Each row is a point on a landscape with many peaks, with its height.
A climber steps from a point to the highest of its 2 nearest points, and stops where none of them is higher. Distance is the straight distance between rows; heights are no part of it.
big (h 64.1): [ -2  15 -17  13  28 -36   4 -12 -40  15  30  -1  -1 -16   8  -8  -9  36
  12   4  -7  -9   2  56   3  38 -15 -12   6  13  23 -10  -8  11 -13  23
  16  18  -7  15 -10 -14 -21]
Roru (h 51.2): [ -5   7  13  -2  37  -9  11  29   7   4   7 -19 -21   5  26   1  -6  -2
  -3  17 -21 -24   2  16  27  46  -9 -13  -7  25 -33   2   3 -13   5   9
   3  20 -24 -20  -7  24 -27]
zuv (h 56.9): [ -2  43 -31  23   5 -27   5  31 -56  48 -14 -10   3   9 -21 -19 -15  -1
  17 -19   4   9   9   1  -1   1   0  -1  40   4  11 -18 -11  -5 -14  41
   3  16   9  14  -4   0  -3]
Fel (h 21.2): [  0 -30  -7   3  17  -1  -2   3  -6   1  34  -9   8 -13  -4  -6  -1  -9
  -1  31  -2 -12 -11   8 -34  33 -31 -26 -28 -18 -34 -37   9 -17  13   4
  -2  -7 -17 -13  14  43  10]
Lifo (h 46.3): [  3   4   2 -24   1  13  -3 -36  18 -27   9  -5  15 -24  11  15 -20  28
 -15 -24   0  12 -10  12  -3   0  17   0  -1 -18  22 -11   0  10   3 -13
   9  -5  -2  10  -5 -10  -5]
gos (h 52.2): [-11  22  18   2 -29   7 -17   6  22 -30 -31  14 -28   7   5  20  17  11
   6 -16   0  17 -21 -23  32 -31  29  13   0  32   9  15  -1 -14  -8  -4
  11 -13  19 -13  -4 -32  -8]
Ses (h 33.9): [ -3  11 -19 -49  26   2  -2  -1 -27  30   2   0   8 -17   1 -16 -39   8
  16  10 -14  10  -3   5 -42   4   7 -24  -4 -23  -2 -33   7 -10  -9  13
 -19  11 -29  34   0   9 -18]
bet (h 39.2): [-11   6  -3 -43  59  24   7 -11  32 -11 -15   4   5 -27  10  10 -18  11
  15  35  -6  20  -3  11  -5  -5  14 -17  -7   2 -30 -31  -2 -12  -9 -13
   0 -11 -45   6 -10  25 -18]
Vivi (h 47.1): [ -3   2 -11 -16  -9   1  13  28 -23  33 -21   1   8   7 -16 -11 -13 -29
   9 -11  -8  13   6 -27 -23 -24   4   3   9 -27  -7 -22  -3 -16   1   7
 -24   9 -10  18  11  19   1]
selot (h 39.9): [ 19 -23  19 -21  -7  18  29 -23  46 -45   4  -2  -2   1  23  16 -25 -14
 -22  -2   1 -22   4   1  14  10   0 -25  -8  -6 -19  27  -3 -11  14 -33
 -10  14 -12 -12 -17  19  -7]
didi (h 18.7): [ -1 -20   4   4  22 -35  11  30  -3  10 -15   3 -26  17   6 -11  28 -24
  12  13 -16  13  15 -18 -22  -5  -5 -12  -9  -5 -11  -4 -19   4  22  13
   2   4   5   1   1  28  -5]
toz (h 42.1): [  7  17  30  -4   0 -26 -15 -13   0 -39  15  -8 -12  14  18  10 -17  22
 -15 -38  -5  10   0  13  40  15  19   1   5  23  41  27 -12   7   5   4
   7  11   9  -7 -10 -31 -22]
Vep (h 46.6): [ -4   9  21  -8  13   5 -14 -33  32 -45  26 -24   8 -13  19  11 -14  38
 -14 -40   9   3 -15  20  44  26   7  -8 -10  17  15   3  -5  -2   7  -8
   7   9  -9 -13 -10 -25 -10]
luma (h 57.0): [-10   8  -9   3  25  12  -4  27   2  33 -39   3  -3  -7  -6   7  20 -27
  24  29 -20  23   4  -9   6 -28  26   8   7  26 -29 -11 -19  -8 -14  -3
   8 -19  -5  -5   0  10  -5]
labo (h 15.5): [ -9  25  -2  12 -16  -5 -16  21 -27  14 -14 -10   0   1  -4  -7  12  12
   1 -18  -1   5 -11 -13  13   6   7  22  13  18  13  -9  -2   0   0  20
   6   3  22 -11  -6 -13  -5]
tudo (h 57.3): [  5  17   3  23  35 -55  -2 -13 -27   2  28  -1 -19  12  21 -16   7  27
   9   3  -3  -4   5  40  21  31 -11 -11   2  19  28   9 -18  12  -6  17
  22  16   0   3 -10 -20 -25]
sibo (h 24.7): [  1 -27  -7   3 -36  37   1 -14   7   0 -10  15   3  -6 -14  -7  18 -11
  13  15  18   3  -5 -18 -24 -54   2  18   4  -8 -19  -7   8   0  -6 -12
  -3 -19  25   8  15  18  33]
pudat (h 39.5): [  0  -6  12   7   3 -21  12   9  30 -18 -15  10 -17  21  16  15  14 -15
   0  17  -9  -6  14 -11  19 -12   7   6  -9  18  -2  30 -10   3   9 -21
   6  -5   4  -2 -11  -8  -8]
Zama (h 33.4): [ -5  -4 -24  22   5   0   5  17  -5  26  -2   5  23  19 -18   8   9 -24
   4  39  10 -24  17   8   1   0 -19  12  -4   1 -16  21  16  12  -8 -21
 -13 -15 -11  -1   9   1  14]
Sadek (h 35.8): [ -8  22 -26  11  14  -9   2 -11   3   9  -7   1  22  11  -8  16   2  12
  -2  20   4 -14  -4  23   9  10   7  15   0   8  12  23  10  20 -14 -16
   4 -14 -14  11  -3 -27   0]
Tedi (h 22.6): [ -5  -7 -28  21  27 -30   5  25 -31  40  -3  -5  -5 -11  -7 -16  23 -10
  29  23   5   3   0   5 -40  16 -22 -18  -9  -6 -17 -41  -9 -11   6  22
  10  -4  -2   0  20  28   3]
zuru (h 16.8): [  7 -32 -17  -1 -11  31 -13 -33  -1  -7  41  -3  31 -20 -12   4  -6  11
 -14  15  17 -17  -7  17 -22   3 -22   3 -19 -32  -5 -20  25  11  -1 -13
  -2  -4  -5  -7  28   4  24]
vene (h 17.9): [ -1   2  -2  20 -51  10   3  25 -18  25  -4  -6  24   9 -22 -11   7  -7
   3 -22  17   1   1 -22   0  -6  -7  32  25 -17   9  -9  11  -7   1  17
 -10  14  21  -3  18   1  21]
zipam (h 20.0): [ -7 -13  -6  21 -34  -6  -2  17 -14  11  -7   3   5   3 -18 -10  30  -9
   2 -15  11   6   0 -24 -14 -17  -9  14   8  -7   9  -5  -1   8  10   2
   6  -3  30  -4   7  -2  21]
midug (h 57.4): [ -6  19 -32 -25  14  24  -8  20 -21  53 -30   3  16 -20 -20 -10  -8 -17
  30   9  -6  30  -5 -10 -26 -24  20   4  12 -10 -16 -42   2 -18 -21   9
  -9  -1 -27  18  14  15  -4]
bama (h 52.5): [-12   3  -9   6   2  13   1  23  12  15 -31   2   3  11  -4  20   7 -21
   9  27 -11  -2   9  -4  25 -20  17  20   3  26 -23  15   1  -1 -15 -18
  -2 -19  -3  -5  -1  -3  -4]
leke (h 62.8): [ -8   3 -15 -24  13  33  -3  19  -3  32 -36  10  13 -14 -15   4  -3 -26
  25  26 -16  30   6  -8 -15 -43  25   5   5  -3 -29 -21  -3 -12 -20 -11
 -10 -16 -19  16   2  18   0]
rova (h 69.3): [  6 -35  27   6   1 -30  -6   8  -5 -17  21   3 -31   5   5 -23  24  -3
 -10 -24 -10  22   8 -13 -27   2 -14 -25  -8 -10   7  -7 -21   6  28  23
  12  12  24 -15   4  15  -1]
rez (h 59.3): [ 20 -29  36  20  -4 -28  -8  -9  15 -38  26   6 -26   8   8  -9  21  10
 -22 -37  10   7  21  -7  -9  -1 -15 -19 -17  -2  19  15 -20   8  18   0
  18   3  29 -23   8 -21  -4]
goli (h 6.8): [  9   0  -2 -18 -47  40  -6 -33  -4  -4   3   2  16 -17 -11   2 -15  15
 -13 -36  14  11  -8   1  -9 -11  16  34   2 -36  32   4  14   8 -12   2
   1   4  15  25   9 -20  21]
sut (h 62.3): [-10  14  31  15  23  -8 -16   5  44 -30 -29  15 -37   9  14  12  35  14
  22  13  -6  24  -7 -15  44 -28  15 -11  -8  29  -7   8 -12 -17  -1   0
   9 -13 -11 -17  -2  -5 -12]
mit (h 61.2): [  4 -40  15  -2   0  -3  -6 -10  -2 -22  33  -9  -8 -17   3 -11  10   8
 -16 -27  -4  12  -9  -4 -29  15 -19 -22 -11 -18  -2 -26  -9  -1  20  20
  11   4  15 -18   3  14   8]
tugem (h 42.6): [ -3  -1  -1  25 -47   1   4  19   8   6 -23   8  -5  24 -10   3  17 -19
  -5  -1  15 -12   5 -23  25 -21   5  31   9  20   0  39   7   5  -5 -17
   2  -4  27  -6  -2 -19  17]
Vut (h 24.9): [ -6  -6 -31   8   6   5  -8   9 -31  36  11  -4  19 -24 -15 -14  10   3
  23  27  11  -3 -12   8 -43  14 -22 -13 -12 -14 -21 -60  12 -18  -1  14
   5 -12 -11  -2  29  29   9]
pume (h 55.9): [  5 -17   5  -3  28 -11  10 -29  36 -29  16   1   9  -9  14   9  -2  13
  -9   9   9   2  10  10   2   6   1 -15 -16 -11   7  -3  -9  12  19 -27
  11  -4  -4  -3  -3   0  -6]
kifa (h 39.3): [ -6  -2 -11  22 -43  36   1  22   7  21 -20   2  14  10 -15   7   7 -16
   7  15  20  -9   7 -13  25 -26   6  45  14  16 -17  15  14  -3 -16  -7
  -9  -6  15  -3  11  -1  20]
buk (h 46.2): [ 13   2  38   0  21 -40  -6  -8  14 -33  18  -2 -22  17  23  -6   2  17
 -11 -20  -7  14  13   4  31  13   6 -14  -4  12  22  24 -14   7  15   0
   8  16   1 -13 -10  -8 -25]
solas (h 29.9): [ -1  -3 -19  12  27 -23  18  27  -5  31 -15  13  15  32 -16  11  -4 -46
   1  41   1 -14  34  -2 -12  -2 -12 -11  -7 -11 -19  32   9   9   1 -22
 -18 -10 -25  14  -4   3  14]
zol (h 45.4): [ -3  15  22   5  -9 -14  -3  16  -9 -14   6 -13  -7  16  15  13 -12   4
 -17 -13 -18 -21  -1   2  44  32   7  14   5  32   8  29   7   0   7   1
  -2  13   5 -18 -12 -12 -19]
sefev (h 52.4): [ 18 -37  16  28 -23 -18   0  -2   9 -26  15   2 -12  15   1  -1  18 -10
 -19 -18  12 -18  17 -13  -8   1 -18  -5 -10  -1  11  32  -8  13  16 -21
  15  -1  34 -17   8 -23   9]
tem (h 19.1): [  1 -32  -6   5  -9  21  -8 -11  -2  -9  44 -16  18 -18  -7   1   3   3
 -15   4   4 -19 -19   8 -14  30 -29 -14 -18 -17 -24 -30  16  -4  11   1
   0  -3  -6 -24  16  23  18]
torir (h 45.7): [-16  25 -17 -26 -20  26   6  -1  -5  42 -16  15  28  14 -28  -2 -33 -18
 -10   6  12  18  20 -11 -25 -22  18  21   7 -26   6   2  12  -6 -18   4
 -31  20 -31  50   8 -19  28]
dev (h 18.6): [  3  23  -2  -2  -6 -17   2  13 -41  19  -1 -11  10  12 -12  -6 -24  -3
  -4 -22  -9  -4   2   9  13  19   6  10  19   1  26  17   7  13  -9  19
 -14   9   5  18 -12  -5  -5]
temag (h 48.3): [ -9  16   7 -17 -45  29 -12 -12  18 -30 -21   5 -18  -8   5   9   4  19
  -8 -31   3  18 -28 -19  15 -31  32  21   9  14  11   0   6  -9  -7  -5
  17 -10  20  -1  -6 -20   6]
vav (h 36.7): [-10  12 -15 -45  33  30  -7  -2   0  12 -13   4  11 -27   4   3 -27   8
  13  21 -14  13 -10   6 -25  -5  12  -8  -5 -13 -14 -38  12 -10 -16  -1
 -10  -5 -34  15  -4  16 -15]
zad (h 29.7): [ -8  19 -37  34  11  -9   4  12 -31  48   5   3  26   3 -19  -6   7   2
  11  25  15 -24   4  25 -15  23 -23  -2   0  -6  -5  -1  19   7 -13   0
   1  -2 -15   8   8 -12  11]
les (h 5.1): [ -3  14 -10 -26 -35  53  -8 -28  10  -9   5  -1  21 -20  -3  19 -24  21
  -9  -8   8   2 -16  12  10  -6  19  36   0 -15  14   1  26   1 -17  -7
  -5  -3 -11  15   9 -10  11]
noto (h 61.1): [-13  -9  -3  11  -5  26 -23 -20  20 -20  24  -4  -1 -25  -3   2  35  23
  -3   1  10  -1 -27  -7   1  -3 -22  -3  -6  15 -11 -37  -1  -1   6   0
  19 -16   9 -29   4  -5  14]
zif (h 54.9): [  7  -7  13   2  43 -36  18  14   2   1  18  -8 -13  14  21  -5  -3  -3
  -1  27 -14 -20  15  23   4  43 -13 -17 -11   2  -9  15  -1   5  14  -4
   2  12 -15  -9  -4  19 -22]
sus (h 51.4): [ -7  19 -26  -6  40 -18   2 -19  -8  14  -6   4   6 -21  -1  -5   7  23
  18  16   1  11  -7  22 -34   1   3  -6  -4 -10  15 -22  -4  14 -11   9
  14  -9 -10  23  -9  -8  -9]
dasem (h 42.3): [ -6  -7 -13 -26  57   7   5 -18  22   0  -7  19  19 -19  -1   7  -1   9
  23  58   3  13   7  13 -31 -10  -1 -19 -11  -6 -21 -26   0   4  -7 -21
   4 -23 -29  13   0  19  -8]
mifa (h 23.0): [ -9 -15 -16  -4  14  23  -7  13  -4  12   4  -5   7 -20  -8  -2  10  -7
  12  29  -2  -5 -11   2 -27   7 -15 -15 -11  -3 -36 -51   8 -16   1   7
  -1 -14 -16 -14  16  39  10]
sebuk (h 46.4): [ -9  -1  -8  -4  47 -14   5  -8  13   1  -6   7  -3 -10   8  -3  16   9
  15  35  -3   7   2  10 -20   1  -2  -6 -10   0  -4 -23  -8   4  -1  -4
  14 -14 -13   2  -2  10  -8]
zumet (h 16.7): [  2  -2   1   4  26 -58  17  27 -25  12  -9  -1 -25  29   3 -22  12 -28
   7  -5 -13  19  24 -18 -17  -8  -1 -14   7 -12   9  18 -24  15  16  27
  -5  11  12  14  -8  19  -4]
gar (h 36.4): [ -5  -6 -18  30 -18  26  -1  30   3  32  -5  -2  22  17 -18  13   7 -22
   8  42  14 -27  16   3  29  -9  -8  35   6  21 -32  20  16   4 -10 -17
 -17  -8  -1 -17  15   5  14]
Dos (h 42.7): [ -8   8 -18  32  -3  16 -12   3  -4  13  25 -14  16  -5   6   5  10  20
  -7  26   9 -43 -15  26  25  39 -21  16   1  24 -10  -4  20   2  -1 -11
   9  -7  -2 -33  10  -9   0]
fefel (h 42.8): [ 23 -17  15 -22 -29  24  15 -25  19 -27   4  -2   3  -3  17  14 -35  -7
 -23 -14  -1 -19   3   3   7   7  10  -3   1 -21   2  27  11  -4   3 -30
 -11   8  -5   0  -8   2   0]
Gibig (h 57.7): [  1  25 -22  -6  31 -24   6  -5 -36  25   9  -3   5 -13  -3  -5 -22  21
  15   8  -9  -4   3  34 -19  23  -1 -17   4  -2  15  -3   4  11 -17  19
  -1  11 -17  31 -13  -8 -18]
Bipi (h 33.3): [  6 -18  13 -11 -37  35  14   5  20 -17 -32  11 -16  11  10  -6  -4 -28
  -6  -7  -6  -7  -8 -29 -13 -32  13  -2   5   0 -18  15   5 -17   5 -12
  -3  -1  14  -1  -7  25   7]
vilum (h 46.7): [ 11 -18  12  29 -56  -1  -1   9   2 -11  -4   3  -8  17 -11 -11  15 -18
 -15 -27  19 -16   5 -27   5  -7  -4  17   6   6  13  44   4   9   6 -19
   9   6  40 -14   7 -23  17]
ruz (h 48.4): [ -3   7  17   3   8   1   3  12   1 -10  24 -21   0   3  18  10 -10   7
 -17  -3 -17 -33  -9  15  35  52 -13  -2  -1  28 -12  10  13  -5   8   1
   0  13 -11 -27  -9   4 -17]
Tano (h 63.4): [ 19 -40  20   5  13 -18   8 -29  27 -37  19   4  -4  -2  17  -1   6  12
 -23 -21  18   7  24  -1 -16   4  -9 -27 -19 -19  13   2 -20  14  20 -14
  14   0  20  -8   7  -6  -3]
daf (h 51.8): [ -7  26 -26   3  10 -20   9  25 -39  42 -23  -2   3   6 -24 -17  -3 -18
  17 -19  -1  23   6 -23 -26 -19   4  -1  25 -19   7 -25  -8  -2  -5  30
 -10   5   3  23   5  11   5]
mero (h 46.0): [ -5 -24  14   8   5  14   8   8  40 -18 -13  11 -20  10   5  13  17 -24
   6  40  -9 -14  10 -10   8 -31  -6 -10  -7  27 -47   9 -11  -8   9 -20
   5 -14   5 -10  -1  23   5]
Piba (h 30.9): [ 28   3   6 -23 -29  -5  21 -25   5  -5 -22  10   3  17  -1  11 -32 -20
 -16 -19   5  -1  16  -7  -2  -9  27   6   5 -33  22  48  -2  11  -4 -23
 -15   4   4  30 -16 -14   7]
monur (h 76.6): [-15  16  10  33  21   9 -30 -14  27 -18 -12  15 -15  -9   4  11  45  28
  29  22   7  20 -21  -9  28 -27   2   5  -2  32   2 -14 -15 -10  -7  -3
  11 -40   8 -18  10 -20   1]
dosi (h 22.2): [ -9 -22  -6   8 -31  12  -2   9  -2   4 -23  13  -7  -8 -13 -13  35 -12
  13  -3   7  18  -5 -32 -32 -43  -1   4   5  -7  -7 -25  -7  -2   9   5
  10 -16  28  -1   5  15  24]
Fidup (h 57.1): [ -8  27  24  17   5 -16 -22  22  12 -22 -25  12 -34  13  12  11  30  11
   9  -4 -14  16 -10 -19  40 -11  17   6  -6  31   7  11  -8 -11  -3  13
   7   1   5 -26  -4 -18 -21]
Kepov (h 21.1): [  2  31  -8 -35   0 -13   5   7 -35  24  -7  -4   7  12 -17  -9 -49  -9
  -3 -20 -16  10  10   3  -3   1  18  -2  18 -15  25  10   2   6 -15  21
 -31  14 -12  42 -15  -4  -6]
dodez (h 16.9): [ -7  26 -10  15 -13   2  -5  23 -24  24 -11 -13  17  11  -4   3  -5   6
  -3  -5  -1 -18  -5   7  27  22   6  28  10  16   6  14  14   5  -8   6
  -4   4   5  -6  -4 -12  -6]
Divul (h 14.0): [ -6  43  12  12  -6 -11 -28  37 -30   0 -24  -9 -28   6   7 -10   9  12
   7 -18 -11  17 -11 -20  32   0  21   8  13  38  12  -7 -17 -13  -6  41
   5  15  19 -26  -9 -14 -24]
fer (h 51.6): [-11  17 -22 -37  -6  28  -5   1 -15  37 -19   8  25  -6 -19  -8 -20  -6
   9   5   3  21  -1  -6 -30 -22  12  13  -1 -27  -1 -25  12  -4 -19   4
 -22   3 -27  36   8  -1   8]
retu (h 62.6): [ -5  24 -30  10  12 -35   4   7 -62  32  10  -5  -6 -12  -7 -26  -4  14
  23 -13  -1   9   5  21 -14  12 -13 -15  22   4  26 -27 -13   5 -12  49
   9  13  11  22  -6   2  -7]
lenob (h 51.3): [  6  20  22  27  38 -42 -11 -13   3 -19  20  -6 -14  19  26  -6  12  29
   5   1   0  -3   0  22  39  31  -3  -7  -9  19  24  20 -10   3   8  -4
  18  10  -6 -13  -1 -21 -25]
Pefol (h 60.9): [  7   8   1  17  38 -57  17  10 -15  14  13  -4  -9  26  11  -6   8 -10
  -1  16  -7 -15  20  20   6  31 -11  -8  -3   7  11  33 -10  18   7   6
   4   9  -2   3 -11  -4 -15]
Vozo (h 32.4): [ -9  31 -38  36  18 -18   5  -6 -27  31   6   7  20   0 -10   7   1  27
   5  21   7 -23  -4  46  -6  30 -11  -1   1   5   8  13  12  17 -20  -5
  11   0 -20  16  -6 -33   3]
nuza (h 51.1): [ -7  -2  18  -1  15   6  -6 -19  40 -38  23 -15  -4 -12  12   4  14  20
  -6 -10   4  -3 -19   3  31  16 -15 -12 -15  17  -9  -7  -7  -7  14  -6
  11   6 -14 -23 -10  -7  -7]
lalo (h 42.0): [  1   9  15  10  -2 -33   1  13  -8 -10  -4   2 -12  21   8   7  11  -6
  -8 -11 -12   0   8 -11  20   5   5  12  -1  14  18  32  -9   9   9   0
   4   7  15  -6 -12 -19 -12]
gaken (h 41.8): [  5  -3   2 -29   8  -1   3 -14 -12  -1   9   0   9 -18   3  -2 -21   9
  -3 -12 -12  10  -5   5 -22   1   8  -6   0 -30  17 -14   3  10   4   6
  -9   1  -2  18  -9   4  -8]
zof (h 55.1): [  8 -30  27 -26  -9  12   0 -20   7 -33  33 -14  -4 -21   9  -3 -13  17
 -25 -57  -5   7 -15   5  -5  20 -16 -18   0  -8   1 -14  -9  -1   8  20
   0  15   6 -18 -11   6  -3]
res (h 14.5): [ 10 -13   7  -4   3 -37  12  13 -31   6   7  -1  -6  14  -4 -15  -8 -22
  -1 -24 -14   9  16  -8 -15   4  -4  -8  11 -13  23  14 -12  14  14  19
 -12  11  15  13 -10   8  -1]
Puzok (h 50.7): [ 16  -9  24 -38  -2   6   0 -20  -2 -32  26 -10  -7 -13  16   3 -42  17
 -25 -53 -15  11  -6  14  14  21   7 -11  16  -1  23   0  -4   2   4  18
  -7  17   0  -2 -22   3 -14]
pefu (h 69.7): [ -4   1  -7   5  21 -31   0   8 -41  17  20 -11 -12 -14   8 -25   5  10
  15  -5  -6   3  -2  15 -17  25 -13 -14   6   4   9 -26  -6   0   6  34
  12  11  12   0   3  15 -11]
Golam (h 15.9): [  7   1  12   9 -58  -4  19  17 -21  25  -6   5  11  24 -20 -14 -11 -29
  -6 -41  11   3  10 -30  -6 -11  -2  21  32 -30  15  10   1 -13  -2  11
 -24  25  21  16  13   0  24]
rere (h 35.5): [ -3  -2  27 -13 -16  16   8  10  40 -32 -37  15 -36  11  19   0   7 -18
  -5  -7 -13   5  -8 -30   8 -33  19 -10  -1  24 -22  20 -12 -20   7   0
  10   1   7  -8 -17   8  -9]
pase (h 42.9): [ -6  22  32   5 -13   0 -19 -10  27 -51  12  -8 -15  -1  15  17  -2  26
  -9 -40   4   5 -20   3  52  10  14  -3  -4  27  17  20  -2 -12   5  -4
   5   9   1 -23  -7 -35 -12]
Zodu (h 27.8): [ 18 -26  -5 -13 -41  50   6 -36  10  -8   1  16   8  -2  -9 -11 -11 -20
  -2  11  23  -6  -3 -11 -28 -40   8  20  -5 -27  -6   6  16  -7  -5 -21
 -17  -3  11  12  15  12  33]
Maz (h 20.6): [ -5 -25  -5  10  26 -22   1  27  -6  14 -12   0 -22  -1   0 -17  34 -18
  16  24 -10  16   1 -15 -39   2 -12 -19 -13  -6 -22 -40 -18  -9  19  24
   9  -6   1  -5  19  45   4]
Meva (h 27.3): [ -6   3 -28  20   0  11  -8   8 -26  33  15  -8  25 -14  -8  -8  10  12
  12  24  12 -22 -12  21 -14  27 -22   3  -4  -2 -10 -27  21  -3  -5   5
   6  -7  -4 -11  18   7   5]
Sezu (h 35.3): [ 26 -19  16 -21 -47  17  14 -27  -7   4  -6   2   4  13  -4 -13 -29 -25
 -16 -29   9  -4  11 -12 -20  -8  12   8   6 -45  21  26   5  -4  -2 -14
 -22  15  11  23   1  -7  17]
sof (h 50.6): [ -5  10  -4 -19  35   6   2 -27  21 -19  13  -7  16 -25  11   7 -17  28
  -2   9   1   2 -11  22   0  18   8  -9  -6  -6   7 -18   5   4   4 -12
   8  -6 -22   2  -6   2 -13]
romoz (h 9.0): [ 20 -18   1 -10 -32   8  -5 -37   0 -18  -3   3   4  -6  -6  -1  -3  13
 -20 -50  20  14   5  -7 -24 -17   9  11   3 -33  36  13  -6  21  -5  -9
  13  -7  34  19   2 -26  14]
Pege (h 43.0): [  2 -23   5   1  13  -7  20  27  23  -4 -19  10  -9  19   9  14   6 -37
   4  36 -17 -13  24  -8   0  -9  -2  -6 -14   8 -27  19  -6   0  10 -22
  -7  -7  -7  -2  -7  23  -3]
zopo (h 45.5): [-10  12  -7   6  -8  36  -5  18   6   4  15 -23  16  -6   9  16 -12   7
 -12  15  -3 -42 -14  18  39  37 -11  12   1  26 -29  -1  30 -10  -7  -7
  -7   3 -20 -33   0   8  -6]
duse (h 23.8): [ 13  18  -8 -33  31 -34  16   1 -21  18  -1   4   4  10  -3  -4 -39 -10
   0   7 -13   7  20   7 -17   8  12 -25   4 -19  15  21  -3  16  -3  14
 -25   9 -21  37 -20  -1 -17]
kupe (h 30.8): [  9 -19   2 -18 -37  38  17  -4   7   3 -22  13   3  12  -2  -7 -15 -33
   0  11   4  -9   5 -19 -18 -35  10   8  -3 -19 -17   8  14 -20  -3 -22
 -25   1  -2  14   6  22  18]
tado (h 67.9): [-10  -6   7  19  -6  13 -20 -19  30 -26   5  12 -14 -13   0   8  39  15
   7  11  11   9 -13 -15   9 -32  -8   3  -5  22  -1 -13  -7  -1   4 -13
  17 -25  14 -18   4 -15  11]
mome (h 13.7): [  7  -6   3   2 -23 -28  18  14 -37  27   6   2   9  22 -25 -16 -17 -29
  -6 -33   0   9  14 -22 -19  -7 -10  -4  22 -34  18   0  -4   1   9  16
 -26  13   9  21   7   6  18]
mes (h 46.5): [ 15  -5  22 -30 -26   9   7  -8 -10 -14   2  -5  -3  -3  11   8 -40   0
 -18 -35 -19  -3   1   3  11   9  14   6  11 -12  18  19   9  -1   4  -2
 -17  14   2   9 -15   1  -7]
tobek (h 14.2): [ 22 -34  -8  -5  -1   6  -3 -43   2 -10  28   0  31 -16 -10   8 -15  14
 -20  -2  19  -9  13  16 -32   6 -15 -13 -19 -43  15 -11   5  24   0 -18
  -2  -9   3   8  19 -12   9]
buv (h 55.7): [ -9 -10  11  16   0  25 -21 -15  46 -34  27  -7  -8 -16  -6   6  38  15
   5   9  14 -16 -30  -3  31   5 -39 -10 -16  33 -28 -15 -10  -9   9  -2
   8  -4  -5 -40   3  -2   2]
fenov (h 68.4): [ -7  13  21  38  19   9 -28  14  33 -13 -15  14 -27   0   3   9  47  13
  17  25  -3   4 -16 -13  42  -9 -10  -6  -6  43 -19  -2 -14 -19  -3  10
  10 -22  -2 -38   7  -7  -9]
zovom (h 40.1): [  2  11   2 -26 -44  23  12  -7  -7  20 -14   5  14   9 -13  -3 -32 -18
  -9 -16   6   3   9  -8  -6 -11  17  27   5 -35  17  18  11  -8 -12  -4
 -27  18  -7  35   2 -11  19]
Rali (h 11.4): [ 19 -24 -11   4  -7 -10   3 -35  -5  -3   7   4  20  -5 -16   4   5   3
 -17 -21  19   6  16   3 -33 -12  -7  -3  -7 -43  28   5  -6  32   1  -9
   6 -10  18  20   4 -24  20]
nup (h 37.5): [  3  -9  26 -13 -14  19  16 -10  59 -47 -14   5 -19  11  24   8  -5 -15
 -11  -2  -3 -13  -8 -13  21 -13   9 -15  -4  21 -25  28  -7 -16  11 -19
   4   6  -5 -12 -20  11  -4]
fafe (h 44.6): [ -5   5   5 -10 -26  28 -18 -32  25 -39  10  -7  -1 -24   8  11   3  31
 -16 -38   8  13 -23  -5  11 -12   9   9   2   6  14  -9   2  -2   0 -11
  18  -6  12  -9  -2 -23   7]
bipu (h 3.9): [-20  20 -13 -21 -15  57 -16 -12  15  -5  -5  -8  16 -25   1  19 -12  27
  -4   3   1   1 -26  12  23  -5  17  28   7  11 -12 -21  24  -6 -22  -2
  -1 -15 -16  -6   3   0   5]
bozu (h 78.4): [ -1 -11  19   4  14 -28 -12  11 -16  -3  25 -11 -35  -6  11 -30  26   9
  -1 -13 -10  13  -7  -4 -12  25 -18 -27  -2   6  -2 -26 -13  -4  20  40
  15  14  12 -20   7  25  -7]
Toku (h 26.7): [  3  14 -11  -6  32 -35  21  22 -14  24 -16   7   4  22  -4   7 -18 -30
   0  16 -10  -3  27  -1 -11   3   4 -10  -2 -15  -1  32   3  12   1  -3
 -19   2 -21  23 -17  -1  -5]
ravo (h 49.0): [ -5  -5   8   4  -6  29   6   5  35 -11 -20   2  -7   9   5  29  -4 -17
   5  38  -6 -17   8  -1  33 -36  12  13   2  39 -47  24   0  -7 -11 -35
  -2 -20   0  -7   1   9  -2]
Sapa (h 39.4): [ -9   1 -22  35   6   1 -12 -12  11   5  14   0  16   7  -2  12  20   9
   0  34  11 -27  -7  18  20   4 -16  22  -3  23   1  12   6  17  -2 -26
   8 -24   2 -14  10 -21   5]

For each start below, name the point where the climber stops.
Meva -> Pefol
bipu -> monur
labo -> Tano
zipam -> bozu
selot -> bozu

Call two points neighbours if one is among the 2 nearest of the other. Go from one point of each pair to the other, from neighbour to neighbour, staying as high as possible. Name the lowest point that can't be avoided.
Tano / big -> toz
big / Pefol -> tudo
monur / Tano -> fafe
